Points, in no order, along strands that fork and pass close to each other.
Two points are linked if the straight distance between their rows is under 80.9. Some points are linked to none.
neba: [ 14  -6  12  17  -6   2 -27  -5 -20   4  20   5   4 -12   8  -7  23 -37
 -15  14   8 -25 -26  -8  17   8 -19   0  17  16  18 -12  -5  15 -20]
Vulab: [ -3 -16 -10  18 -15   7  19 -30  26  15  -3  19  34   2  -7  10   2 -13
  28 -13 -16  14   2  -3  11 -21  10   4 -21   1 -14 -17   2   1 -22]
pezo: [ 18   3  23  15  12  -3  -9 -18  -4  15  24  22  22 -16  -5  21   8 -24
  12  14  10 -11 -15 -10  19  13  12 -19   9  21 -29   6  -5   3 -29]
genaf: [ 27  -1   0  12  10   4  20  21  -9   9   9   2   7  11 -14   1  32  -8
  -6  -3   3 -10  13 -18 -13  -4  21  -9  28   4  -9  -7 -13  26 -21]
rar: [-13  24  -1  -1  17  22  -8   5  11 -21  10 -26 -18   6  -4  20   9 -14
   3  15  18 -21  12  18   8  14  -7   4   0  16  24  -1  -3 -11  -1]
finob: [  3 -12  -5   6  -7   9  13  37 -20 -28   5  42   2 -15 -40   1  18  19
  -1 -12 -19  -8  -9  13 -18  -2 -30   3  10  -5  24  -6  20   0  18]
Mide: [ -4   4  14  -2   8  14 -23  25 -22  12  -6  26  -4 -13  12   3   5  42
 -11  -3  14   2  -4  16  10 -17 -14  26 -21   1  36  11  23   8  24]
Dadi: [-35 -10  -6  10  -5   7  13 -18  12   7  21   5  -7 -10 -16 -24  19 -28
  11  19 -12  22 -22  22  -7  -9   6 -17  15 -12  -8 -28  -8 -14 -14]
vilat: [ -2 -18   0   0   0  -4  18  -9  25 -16  -4 -10  20 -12  -9  12 -14  17
  14   9  14  -4  19  -4 -14 -13  23 -10 -17   2 -37  18  13   9  -7]
sepuz: [ 29  -6 -11 -13   5  -3   6  18  -5  10 -22 -16   6  17  30  -3  15   9
  -7 -19   9 -25 -18  -3 -14   7  13  10  10   2  15  -7  18  -3   1]
bezir: [ -1   7  -9  -7  10 -20  11 -12   1   9 -25 -17 -12  13  17  18 -45  -4
  16   9   4  24 -24   9   4  12  -4   1  -9   0 -20   7 -21  -8  15]
Mido: [ -5 -16  -3   4 -18  -3 -15  -2  -2 -23   3  29 -11 -16 -21 -21  11   0
  -4   3 -38  12  24 -21 -13  -1 -25 -33 -10 -17   8 -16   9  20  -1]
paz: [-12 -34  -5   3 -12   3  21  12   6  18  10  -7  -6  21  17  -4   8   4
   1  -1  10  19 -19  18 -19 -20  30 -15   1 -22  13   0   0  14   3]
bovef: [-19 -15  18   9  -1 -25 -10 -50  10  -2 -20   8   4 -19  12   9 -27  11
  20  -7   1  39  -8  -7  -3   7   0 -19   7  -9  -3  21 -18   9  20]
Netut: [ 31 -12  -9   5 -12  -7   1  13 -27  15 -10  19  18   9   7 -11 -14  -8
  -1  -5 -29  -7  -8 -17  12  -9 -24  22 -14  10 -18  -6  13  -6   2]
Rik: [ 15   7  17   2   1 -11  -9   3   8 -30  -5 -11  23 -16 -48   4   7   3
   3  -1   8 -13  26 -42  -3  12 -14   2  13   0 -12   1  10   7 -16]
zor: [ 19 -18  -4  16  -3  29   1   8   0   7  10  -7  21  10  51   5   7  -5
   3 -12   7 -25  18  18 -12 -16  29  -8 -20  18   5   9  31   3   8]
lis: [ 16 -14  -7   7 -18  -4   6  -7  -3  -9  -4   0  14  -9  25   2 -18 -30
   0  -4  -5   2  -8 -12 -12  16   3 -22   0  -5  -7  -7 -11  14   1]
sefiz: [  6  46 -22 -32   5  -6  -1  26  -8 -10   2 -14  12  -2  -7  -5 -25  16
  -1   3  13 -19  32 -19  -2  23 -18  13 -18  18 -30  29   3 -11  20]
bala: [  2  17 -36  -1  -7   8  36  20   1  -8  -4  -5 -13  37   3 -14   8   3
 -18   6  -6 -13   9 -11  31   1  -1  23 -38   4  -1   6 -25   4  -8]
dozi: [ -9  -4 -14  -6   1 -27  -4 -23  -1 -18  10  28  12 -45 -13 -15  -4   3
   3   6   3 -12 -34 -30  -6  13  -3  -9  12   5 -45  10   6   7  12]
topo: [ -6 -19 -18  -4   7  16  25  45 -19 -34  -3  25  -3 -10 -14  -2   2  29
   0 -11   1  -5  -2  22 -15 -30 -14  13 -14  -8   7   0  32  -4  16]
sevoz: [ 11   9  14 -20  15 -15   0 -16   6   4 -23 -18 -14  -2 -36  16   0  28
   0   6   7  12   5 -25   4  18   0   5  11   2 -18  13  -6   3 -18]
vutuk: [-18 -11  10  10   9  10  -2   0  13 -34  11  -6 -19  -9   8   3  26   3
  -9 -28   0 -10  32  -6 -21   4  14 -12  19 -24  36   0   5   7  -4]
Kila: [-26  -5  -4  13 -18   8   4  -4   7   4  24   2  -9  -1   1 -14   2  -1
   4   2  -4  27  -9  41 -15 -17   6 -10   9 -27  -1   0  -7   2  17]
noz: [ 16  26 -20 -17 -11   4  -1  12   8 -18 -16  16 -19  16  24  -1   6  -9
  -9  -7 -17 -13  20 -18  14  22 -23  -2 -33   9  25   1 -15   8  11]
Nura: [ 19  -1 -16  -9  10  10  23  10 -19   7  -8  -6  23   8   9   5  11   0
   4 -23  -3 -27 -30  12 -16   7  24  16  15  31  -3  -9  20 -26  -4]
vupu: [ -8  -9  -6  -5  17 -13   2 -19  -6   9 -19 -13 -20   0  30   0   9 -10
  -4 -10   5  -6 -19 -25  17   1  19   5  -9   8  12 -15  -5  -5 -10]
Sipi: [ -9   0   1 -14 -11   1 -19  -8   5  10  -1 -20   1  13  21   5 -24 -16
  -2 -21  -6  32 -12  38 -23   9   1 -20  12   0   3 -29   9 -21  21]
foza: [  3  -8  -5  14 -22   0  -9  -6  -3  -4   2   1   9  -1   0  -3   0 -17
  -1  26  11 -26 -32   0  33   1 -38  12  -4  16  12 -12  -2  -4 -10]
Zapif: [ 38   7  33 -14  11  -3 -17  24 -15   5 -30 -16  20   2  -7  16  -5  33
   8 -29  -1 -16  32 -19   0   4 -11  37  -7  18  22  16  17   9  -5]
Robaf: [-16  -3  23 -12   7   2 -23   6  22   4 -16 -15 -26  -2 -48  10   1  16
   6  31   7  15   2   5  -1 -12   1 -29   7  -7   9   7  25  11 -15]
lim: [ -7  -6 -13  15 -27  12  11   2  22 -12  16   5  22   7 -44 -22  -8  16
   2  -1 -18   1  21   7   3 -16  -5  22 -10  -5 -12   0   8 -11  -1]
lod: [-11 -17   8   6   9  -1   1  27   2 -27 -12  10  -9 -20 -33  -2  14  39
  -4  -7   1 -10   2  -8 -14   6 -18   4  13 -16  33  -5  25  15   0]
Zepen: [-13   2  10  -4  31  -9   3  17 -22 -16  -7 -28  -5 -21  10 -21  -9 -11
 -18  -4  -7 -17  17  -9   3  -9  -5  37   1  -6  28 -10  12 -27  -1]
nafop: [-13  10   1  -4  27  -9   5   5 -15   6  -3 -18 -23  10   6 -12 -17  -1
 -10  26   0  12 -24  10  31  -5   7  23  -6 -12  -7  -8 -15 -19 -12]
Gupu: [-28  32 -25  -5  -1  18  16  -2  20 -13   2  -5 -23  -6 -21   4  37  30
  -8  -6  29 -23  12  -1  -9  25  11   5   1  10   0  36 -19   3  23]
difes: [  9  14  -2 -13   2 -11 -10  -4  -8   8  -5 -20  21  -1   1 -16 -53  -5
  -3   1  -3  10   1  11   3  -8 -21  19 -11   5 -33   5   6 -32  20]
nov: [ -2  15 -28  -6  12  -5  29 -19  11   9  -2   2  -5  13  -4  -6   2  -1
  -4   0 -18 -12 -18   8  27  -2  10  22 -14  33 -25 -14  -5 -44  -5]
lek: [ -7  -8   4  21 -16 -28 -18  -9 -19  12   0 -12  -9 -13  20 -43  -5  -7
  -9 -12   6   3  -7  -3   3   0  -2  37  22 -27   0   1 -24  -5   0]
fef: [ 14   6  22 -15 -10  12 -29  29 -22   3 -10  33   8  -8  13   3 -16  26
   5 -32   9   4   9   3  -3  -4 -37  11 -13  -3  15  16   9  21  27]
Zun: [ 12  15  17  -9   3   9 -21  15  -5  11 -20 -17  -5  13 -11  -9   8  28
  -1 -31   7  -5  18   0   8   4 -14  48   9  -6  32   0  10  -5  -1]
Relek: [-10  24 -23 -13   7  25  -5  32  -5 -13   1   5 -17  24  18  15   3  -2
 -19  -2   9 -19   4  24   3   4  -1  -8  -8   9  21   0   4  -2  20]
Tabab: [-11  -2  -3  -8 -11  12 -15  15  20 -27   6 -15   9 -12 -17   7  -6  -7
  -1  10   6 -16   4  11 -11   6 -22  -6   1   1   5  -8  10  -7  11]
vuse: [-15 -18  -1   5  -5  15  20  38   0 -19  11  -2  12  11  -8  14   0  19
   2   4  11 -12  -7  32 -27 -32  -1  -4   4 -16   6  -3  35  -3   5]
biv: [ 30  -2 -11   8 -14  15  11  25  -6 -11  13  20  24   3  40   9   4 -25
 -14 -29 -14 -20  27  -1  -9  -1  18   0 -19  19   1   4   7  11  14]
moti: [ 10 -16 -15  -9  -9 -18  11  17 -23  11  -3 -12 -22  15  41 -11 -29  -7
 -10  17  18   2 -23  -3   6  -9  16   5   4 -17 -15   3  -5  26   0]
dobur: [-34 -17  -1   4   1  11  16   8  12   3  -1 -19 -36  12   9   4  13  25
 -12  -1  20  14   6  23 -12  -6  35  -2   6 -27  19   9  -4   9  -2]
zalor: [ -5  -7  11  16   3 -25  17  -7 -12 -12  14 -23  -9 -22  16 -20   0  -9
 -19   4   1  17  11 -16   3   0   7  30  19 -35  -6  11 -37  12  -9]
Tov: [  4   2  10  17  10  -4 -13 -11 -12  23  21  -1 -21  16  43  10   0 -26
 -13  16   5 -13  -5   4   7  -8  21 -18  -8   2  11   2 -21   7 -11]
limi: [ 19  -2  14   7   3   3  -1  19  -7 -10  22  -6  23 -10 -35  10  12  17
   8   6  18 -44  15 -11 -10  -5   0  12  12   9 -12  11  14   3 -22]
zorit: [ -5   3  30 -11   8  -5  -7 -10  30  -2 -23 -33 -11  -7 -46   4  -7  25
  13  23  12  30   8   3  -3   4   9  -8   6 -18 -21   4 -10  -6 -15]
Lup: [ 26  22  21 -12  20   5  -2  33 -22  -5  18  19   5 -10 -13  20 -22  -7
  -3  25   3  20  36  -1   8   0 -20  -9  -1   0 -11  11  -2   2   0]
nerin: [-11  -2   2  -8  27  -7  11 -19  24   3 -13 -11  -7  -2  -9  13  -4 -19
  16   8   2   3  -7  14   3  -8   9  -9   0   1  -5 -19   8 -29 -11]
Bise: [ -2  10 -27  -3   5  -3  16  -2  -4  15 -24 -25 -28  25   3 -17  18   3
  -9  -2  -8  -6  -3 -26  28  11  24  26 -10   4   7   1 -26 -10 -11]
setom: [ 13  37 -17 -12  -5  12   4   0   1  -8   4  19 -12  11   2  -3  10   5
  -2   3  11 -14  28  -8  28  32  -6  11 -14  26   8  27 -19   9  18]
sapud: [ -3 -14   3   4  35 -12   0   1 -32 -19  -2  -2  -6 -28  16  -9 -24 -30
 -15  -8 -15   6  -1 -13  -3   2  -3   8   0  -3   4 -15  -2 -21  16]
Siso: [  5 -11  -2   3   1  22 -23  -1   7  18  14  -3   9  15  42   8   4  -7
  -8  -7  -8  -2   5  26 -18 -25  24 -26 -22   8   9 -21  28 -15  11]
kozak: [-33 -30   4  12   7   8   6 -23  26  -7 -12 -21  10 -30 -16   3 -17  22
  13  19  24 -13  -7   3 -16 -18  13 -12  -6  -4 -19   5  15 -11 -13]
bizik: [  2 -18   4   9   8   0   7  35  -8 -22  -5  14 -14 -17 -17 -10  -2  44
  -3   5 -19   4  20 -23 -13 -26  -5   9  -4 -31   0  13  16  23  -2]
bem: [ 11   1  20   4  20   8 -37  28 -36   4  25  19  10 -10  -7  15  28  17
  -8  16   7 -29   4  19 -12 -21  -1   1  -6  26  16   7  29  -7  -3]
bug: [-30  31 -43 -18 -17  10   9 -15  25 -12  -3 -14  -6  16  -1 -16  22  23
  -3  -7  28 -31  16  18 -18  23   8   7  10  10 -17  15 -16 -12  26]
fudav: [ -4   1  19  20  24   0  -4 -29  -9  18  24  24  15 -23   2   0  11  -7
   8 -19   4   6 -18  18   3   7  13  11  20  36  -8   9   9 -27  -6]
bofe: [  9   9  -8  -2  -3   1  37   3  14   1   9   4  29   6 -25  23   6  -6
  16   9  20  -2   7 -13  -7   0  19  -3  10  13 -40  25   3  22  -5]
vuki: [ -1   9  -6  -4 -31  11 -35 -11  12  30  19   0   2  22   9 -20  32 -19
  -5 -32 -15  16  14  20 -22  13   8 -17  22  14   4 -24  -8  -8  -5]
limu: [ 10 -20  -5  -2   2   7   8  35  -1 -14 -12  -3   3  -7  16   0 -16  12
 -10  14 -21  -2  18 -12 -10 -30   4   2 -29 -29   8  -5  13  15  15]
nake: [ 17 -23   8  -3  15  -5  -4 -17   3  20  -8 -13  -3   4  32   0   4 -15
  -3 -30 -18  11 -21 -13 -10  -5  22  -2   4 -17  24 -22   2   8 -13]
nem: [-13   0  19  17  21 -16 -18 -40   3  10  29  42  25 -48  -8  12   6 -17
  19   3  12  -1 -19 -10   8  11  -2  -8   4  33 -30  11   5  -8  -5]
Tazof: [ -7   7   2   6 -11   1   9 -19  14 -10  -3 -14   9   4   9  14 -36 -33
   4  -2  -4   2  18   5   6   4 -13 -20  -2 -21  17 -13 -14  -3   5]
sosos: [-10  -2  26   4   8  -7 -33 -19  10   1 -15 -15  -2  -8 -27   4 -13  -5
   3   2  -2  11  -7   5   2  -6  -8  15   0   2   3 -15  14 -35  -8]
Mogi: [ -3   0   6   0  -2   8  -4   3  13  -7  17  10   3   2 -37  -6  -2   8
  12   6 -23  29  22  13  -1 -19 -13 -10 -12 -10 -17  -5   5   0  -7]
dukis: [-17  11 -28 -11   5  -7  23 -38  21  17 -17   1  12  -5 -10 -10 -13  -4
   7   0 -16   6 -31   1  27  -9  10   0 -19   0 -45 -14   8 -25  -7]
mot: [ 34  17  15   0  19   1 -10  19 -23  16  31  15  -3   6 -22  10  -5 -18
   4  11 -23  22  17  -4  -5  -4   1 -15  10   9  -7   7 -12  18  -6]
mik: [-12 -16 -26   3 -26 -11  -4  -3 -14   6  -3   3 -13 -14  38 -42   3  12
  -9 -21 -11   6 -25  -2 -19 -10   5  -8  -1 -31   0  -9  -2  -3  17]
sif: [ -3   9  -5 -17  -5 -22  -2 -32  18   3 -24 -18 -22   8 -12   6   0  16
  12  22  29  -7 -20 -24  15  21   0 -18   2   5 -15   5 -10   6  -4]
popo: [ 14   4  10  -6  22   0 -11  30 -11 -13  -6  -5  -4 -10  -2  14 -22   7
 -10  24  -8  11  29 -12   7 -10 -21  -4 -35  -7  -1   4   5   8   0]
Tus: [ -3  -2   8   5 -20  -9 -27 -26  21  -3  -6   4   2  -6 -16  11  -4  -5
  11   1   1 -16 -20 -27  19  22 -47  -3  -4   9  12 -10  -6   5  -8]
Maz: [ 13  13  -6 -22   9   1  -5  25 -23  -3   2  38 -31  -8 -22  12  22  14
 -12   2 -13   8 -11  -7  -3  17 -17 -17  16  -4  18  -5   7  21   1]
vakur: [-25  -3 -24  -1 -17  15  21  22  15 -28   7 -12   6   8 -12   6  12   8
  -5  -5  20 -30  -8  22 -16   4 -13   0  11  -7  15   4  16   6   6]
momu: [ -8  17  -9 -19  -3   2   9 -12  17  -7  -5 -32  11  15  16  -2 -13 -14
  -2 -22  -9   8  11  18 -19  18  21  10  14   5  -4 -11  -1 -27  21]
Beli: [ -4  20   2  -6 -11 -10   9 -40  17   3 -16  -7 -18  27 -14  18   4  -8
  16  19  13   8 -23 -12  24  29  -2 -17  10   6  -9  17 -50  11  -4]
Vem: [-28   4  11   4   5 -17  -3 -26   9   6   9 -26  -7 -17 -13  -3  -4 -29
   5  29  10  -4 -16   8  -6   2   9 -21  26  -7 -14 -25   2  -9 -17]
bupa: [-14  34 -29 -20  -6  -1   2  10  21 -17  10 -25  -5  12   7  -9 -12  19
  -4   5  21 -22  37   8  -8  22   4  -6  -2   4 -28  26 -11  -2  15]
dodet: [-18 -22  10  -2  -8   9 -20 -10  12  17   4 -20   1   3  51   2  -6 -15
   0  -5  -6   5 -17  29 -23  -8  11 -40   8  -1  30 -30  26 -23  14]
mus: [ 31   6  26   4   0  -3 -23   8 -29  22  27  23   3  -6  14   4   9 -40
  -8   8  -3   1  -1  -1  -2   8 -10 -17  23   8  -1  -7 -13  14  -6]
vov: [-17  15  -8   1 -11   0  -3 -19  20  -9   5  11  -7 -11 -40 -12  30  29
  -5  18  25 -17   7 -24   2   9   2  15   0   6 -17  33 -14  15  11]
tunor: [ 19  19   0  -8 -36  20 -30 -10  -1  22  -2   8  -7  35   2 -15  30   8
 -10 -29  -6   1   9   7  -2  15   3   3   1  19   7   1  -9   1   3]
notug: [  0  -7   3  10  20  16   7  -4 -28  22  16  25   6  -3   7 -14   0   4
  -5 -33 -11  18 -22  35   2   0  20  29  12  25   4   4  11 -29  -1]
revu: [  0  -2  29  11  14  18 -21  27 -30  11  18  13  -5  -8  -1   3   7  28
   3  34  28 -11  -7  10  16 -26 -15  18  -9  17  13  18  12  13   2]
rizi: [ -9  20 -10 -23   0  13   5  35 -24  -2 -12  12 -17   5  56  15 -12  -2
 -12   3  27  -4  -8  16   3  14  -4  -6 -23   6  40   6   2  12  34]
nupal: [-11  13  -8  -3 -25   1   4 -45  36  -3  -3  -2   4  18   5  24  -3 -33
  23 -15  -8  15   5  16  -9  20  -2 -35   7  -9   1 -17 -18  -1  -3]
Dozo: [-20  43  10  -9 -13  -5  16 -49  24   9 -10  16   0  21 -13  29   7 -27
  28  27  17  11 -17  16  24  18  10 -31  10   9 -25  -2 -44  10 -11]
Pokep: [ 41  -2 -27 -14   7  -5  14  17 -18 -11   4  19  20  -3  30  -3  -2  -4
   1 -34 -13 -12  21 -23 -11  10  19 -18  -6  12 -29   9  17  18  27]
fur: [  7 -22 -17  -7 -15 -12 -13  14   5  -2   5 -23   6   6  30 -28  28   7
 -16 -10  -5 -33 -11 -18 -28  -4  18   5  24 -13   8 -19  17  -2  -3]
mori: [ 27  -2  -9   4   4  16   4  28 -23   0  15  26  20 -11 -12  23  24  26
  -4  -7   7 -40  11   9 -12 -13   6  17   4  17  -2  19  19   0   1]
bebu: [-34  -2   8   2  -1   6 -16   6   4  -7  25   7 -43  -4   4 -17   8 -10
 -12  39  -2   5   5  16 -13 -10 -10 -27   3 -26  25 -10 -14  21  -4]
Tolar: [  6   5   8   2 -29   2 -20   4  -1   5   7  10   0   5  -9 -22  23   2
  -4 -34 -10  24  21  16 -37   9   0 -14  31 -18  16  -5 -13  11   4]
Gozad: [ 36  -4 -23   0   0  -5  15  21 -14  -7  14  17  17  -1  11  -8  30   4
 -12 -13 -12 -24   9 -21 -13   0  19 -12  19   2 -21  10   7  28   0]
Marol: [ 16 -24  -5   1   6  -9  -8   7  -8   9   4  -5   8   3  23 -21  14 -12
 -12 -24 -36  -8  -3  -5 -22 -16  21 -12   7  -9   9 -35  19  -8 -10]
libu: [ 37  -2 -24  -4  -3  -1  18  15 -23  11  -9  10   5  26  15  -9   4  -6
 -19   1 -26 -16  -3 -17  35   1  -4  25 -38  14  -1  -8  -7   1 -16]
guke: [ 20   1  24 -10 -15  -5 -20  13   1 -11 -12  10  16  -3 -40  14   8  18
  21  -4 -10  -7   5 -29  -6   0 -33  -9   0   6  -3  -2  17   8 -13]
fega: [ 30  -6  16  -7  42  -3  -7  26 -39  25 -30 -16   5  13  19   1 -13  17
 -13  -1   3   0  -1 -18  -5 -19   8  16 -11   5  -4  -3  22   1 -11]
minag: [ -1 -22 -11   1  11  -3  16  29 -17  21   9   1 -23  18  35 -12  -3   2
 -16   8  -2  19 -37  20   4 -24  26   1  -5 -26   8  -7 -10   7   1]
giko: [  4   4  -2  -2  53  -9  27  -4 -26  -2 -10  -2 -14 -11   6   3 -11 -30
 -17 -11 -13  23  -3 -12  18   6  11  25  -1   7  10 -15 -22 -27 -15]
nit: [-26  -8  31   1  11   0 -29   0   4 -11  -2  -4 -30 -15 -10   1   0   7
   7  25   3  32   6   9  -7  -4 -14 -28   6 -11  27   4   5  10  -8]
Guzab: [-15 -12  -2  16 -19   8  13   0  17 -15  25  20   6  -3 -21 -13   5 -12
  14  -1 -32  33  17   3  -5 -21 -18 -37  -2 -26  15 -16  -3  12 -10]
Mune: [ 22   4  28  -1  -3   4 -34  22 -22   2 -13  17  14 -17   3  14   5  38
   6 -29  11  -4  28 -29  -6   9 -18  21  -5  10  35  19  18  25  21]
Gofa: [-10 -15   4  16 -34   4  -2 -14  21   1  -1  -2  11   4 -20  -2  12  25
  12  11  32 -12  -6  -1   7  -6  -7   6   2   0 -12  21   1  15  -1]
Gidi: [ 15  41   3  -4 -12  16  -1 -18  18  14   6   9  -3  29  -9  -6  24  -2
  -7 -19   1   2  36  -8  12  20  -1  14  -4  31  -5  19 -21  -1   3]
pepez: [-18  29  -8  -5 -27  -8  16 -37  19  15   2  15  11  18  -4  12 -19 -32
  25  15  -6  34 -12  27  16   4   1 -27   8  -9 -22 -19 -32   3  -8]
ren: [ 14 -21   7   5 -10 -18   3  -5  -9  12   1 -28   4 -10  23   1 -30 -23
  -7  31  12 -12 -19  -6   2  -5   3 -16   9 -17  -3  -1  -9  20  -5]
luku: [ -4  -4   6  20   7   0   8 -25  -7  13  22  24   0 -10  16  15   2 -28
   8  30  -5   5 -16   4  19 -11  19 -23  -5   7   0 -10 -17   8 -25]
mig: [-18 -15   8  13  13 -25  15 -20   0  -4 -11 -14 -26  -7  15   3 -14  -6
  -5  12  -4  29  -7 -15  15   5   9 -10   8 -33  10   7 -25  16  -8]
mazi: [  9   2  14  16   9  -2   7 -38  15  11   5  12  36  -5 -18   7   0  -9
  20 -13  -6   2  10 -19  20 -13  11  20  -7  21 -21  16   4 -13 -22]
vapa: [ 24  -1 -16   8   9  10  42  19   4   4   7   3   5  29 -27   2  16 -12
   0   8  -2  -6  13 -15   7  -3  20  23   6  11 -31  18 -14  24 -15]
Bobe: [  2 -17  -9   9  18  18  26  24 -23   4  11  10  -2  21   9  -8  25   2
 -13 -21  -2 -15 -24  26   0   4  18  30   6  24  18  -4  15 -24  -2]
Zav: [  7   5 -10  -4  -7   4  -9  13   5 -25 -14  13 -14  -7   8  -9   6  -2
 -24  -5 -39   0  28 -36   1   9 -18 -23 -27 -14  37  -9   5  10  -5]
Pipar: [-15  10   7  12 -10  18 -15   5  -4  -1  25  -6 -20   1  31   0   5 -33
 -17  28   0 -10  20  18  11 -13  -4 -17  -9   0  33  -7  -7  15  -3]
pob: [ -4 -23 -25  11   7 -10  23 -18  -8  13  -1  16  19 -10 -13  -5  -9 -18
   8  -4 -22   7 -26   0  12 -24   8   3 -12   3 -36 -19  10 -13 -16]
dorot: [  3  -5  18  13 -14  -1 -16 -18  18  25  -5 -14  29   6 -36  -9  -9  -9
  15 -13 -14  -3  -5  13  -6 -18  -7  16  21   8 -24 -16  11 -28  -9]
daban: [-37 -16   6  12 -20  -3  -2 -37  36 -19   0 -19   7 -22 -19   3  10  25
  27  13  15 -13   0  -2  -7   5  -1 -15   1 -12  -7  21  -6  -1  -8]
somo: [ -2  -3   2  -3 -24  -1 -30 -14  24  -7 -22   1  -4  -3 -49  -3  25  22
   6   5  -9  -5  -7 -23   3  13 -36 -22  -2   8   9 -11   5  13 -12]
Lal: [ -6  16   3   6 -42   9   1 -23  37   6   8  -5  15  16 -33 -10   1  13
  10  12   5  -2  26   7  19 -22 -11  12 -11   2 -30  17 -13   4   9]
Sot: [ -4   5   6   0  18 -16   6  -4   0   2  -2 -22   2  -1 -22 -10 -40   2
   1  30  -7  23   8  11  14  -8  -2  22  -4 -12 -31  11 -10 -30   1]
leku: [ 10 -14  -7   7 -24  -4  -4   8 -21  11   3   3  39  -3  13 -10 -38 -12
   1  -3  -2 -10 -14   6  -1  -4 -32  20  -9   7 -19  -9  11 -24  21]
gusi: [  3   3  16 -13  24  -3   1  24  -2  -1 -21 -36 -12   6  -5   2 -14   6
 -16   2  13  -4   9   1  20  -6 -19  40  10 -10  30 -10   3 -19  -6]
venum: [-12  -5  18   4  19 -17  -3 -31  -7   1  -6   9  17 -25   7  26 -33  -8
  27  -3  21  23 -31  -6  -9  30  -5  -5  19  10 -23  17 -13  -5  22]
Vib: [  9   5 -12  -6  14 -21   8  -9 -25  16 -21  -9 -15  11  11 -18 -19 -18
 -14 -11 -17  36 -29  -1  23   5   0  30  -8   1   5 -15 -21 -35  -9]
vebed: [-22   2   3  12 -20  10 -13  -5  22 -18   9  -3 -18  -7 -16 -12  18   5
  -6 -23  -7  20  29  11  -7  10  -7  -4  13 -30  38   1 -14  10   2]
lof: [-23 -11  -1  -7   4  13  16  23  20 -24  -2 -24 -22   0  -2  15  32  22
 -16   1  25 -14  26  -7 -26  -3  26   1  14 -29  33   5  13   4 -10]
bave: [  6   1   4 -13   9   7   1  25 -26   1 -17  25 -23  -9  35  13  -6  11
  -2   3   8  11 -21  -6   2  20  -7 -11  -9  -5  18  12  -6  30  19]
zek: [ -9 -15  -9   7   9 -25  25 -23   1  -8 -21  -8  14 -18  27  27 -42  -8
  16   7  19   5 -44  -2   7  18 -13  -1   2  10 -19   9 -11  -3  24]
fimir: [  1 -19  -3   7   3   0  20  -4  -1   1 -19   3 -24  14  25  18  -9   1
   2   4  -2  20 -10  -6   9  15  15 -18 -11 -15  29  17 -22  35   5]
kan: [-10   6 -12 -14   4 -10  -2  -8  -6  11 -21  -6  -6  19  35  -4 -45 -13
  13 -15 -10  41 -23  22  -5   0  -7 -14 -17  -9  -6 -21   0 -28  28]
telan: [  4   9  37  -3  -5  -8 -26 -40  33  22   0   8  31   8 -36   3  -2  -2
  27  -4  -4  16  10  -5   9  -7  -2   9   1  18 -39   2  19 -15 -13]

A fork is a point with three links, a tip a point with one. Leave the first point through the second and follow the links. Name the first fork or tip that comes.
revu, bem | lek
bofe, vapa | Sipi
Guzab, Mido | paz
Dadi, Vem | nov
vuki, tunor | Gofa

Follow the links from the first point to the second, and from the first to the third. Name the last point that the two ways share.
sif, Vem, lim | paz
vilat, Tazof, pob | paz
bug, Beli, biv | Gofa
bupa, zor, Mido | Gofa

A fork is a point with three links. Follow the links from the first point to the second and name the forks in between, in order.
setom, moti | paz
Sipi, Lal | Gofa
bug, bovef | Gofa, Sipi
bovef, lim | Sipi, Gofa
vilat, Dozo | Gofa, paz
Vem, zor | paz, Gofa
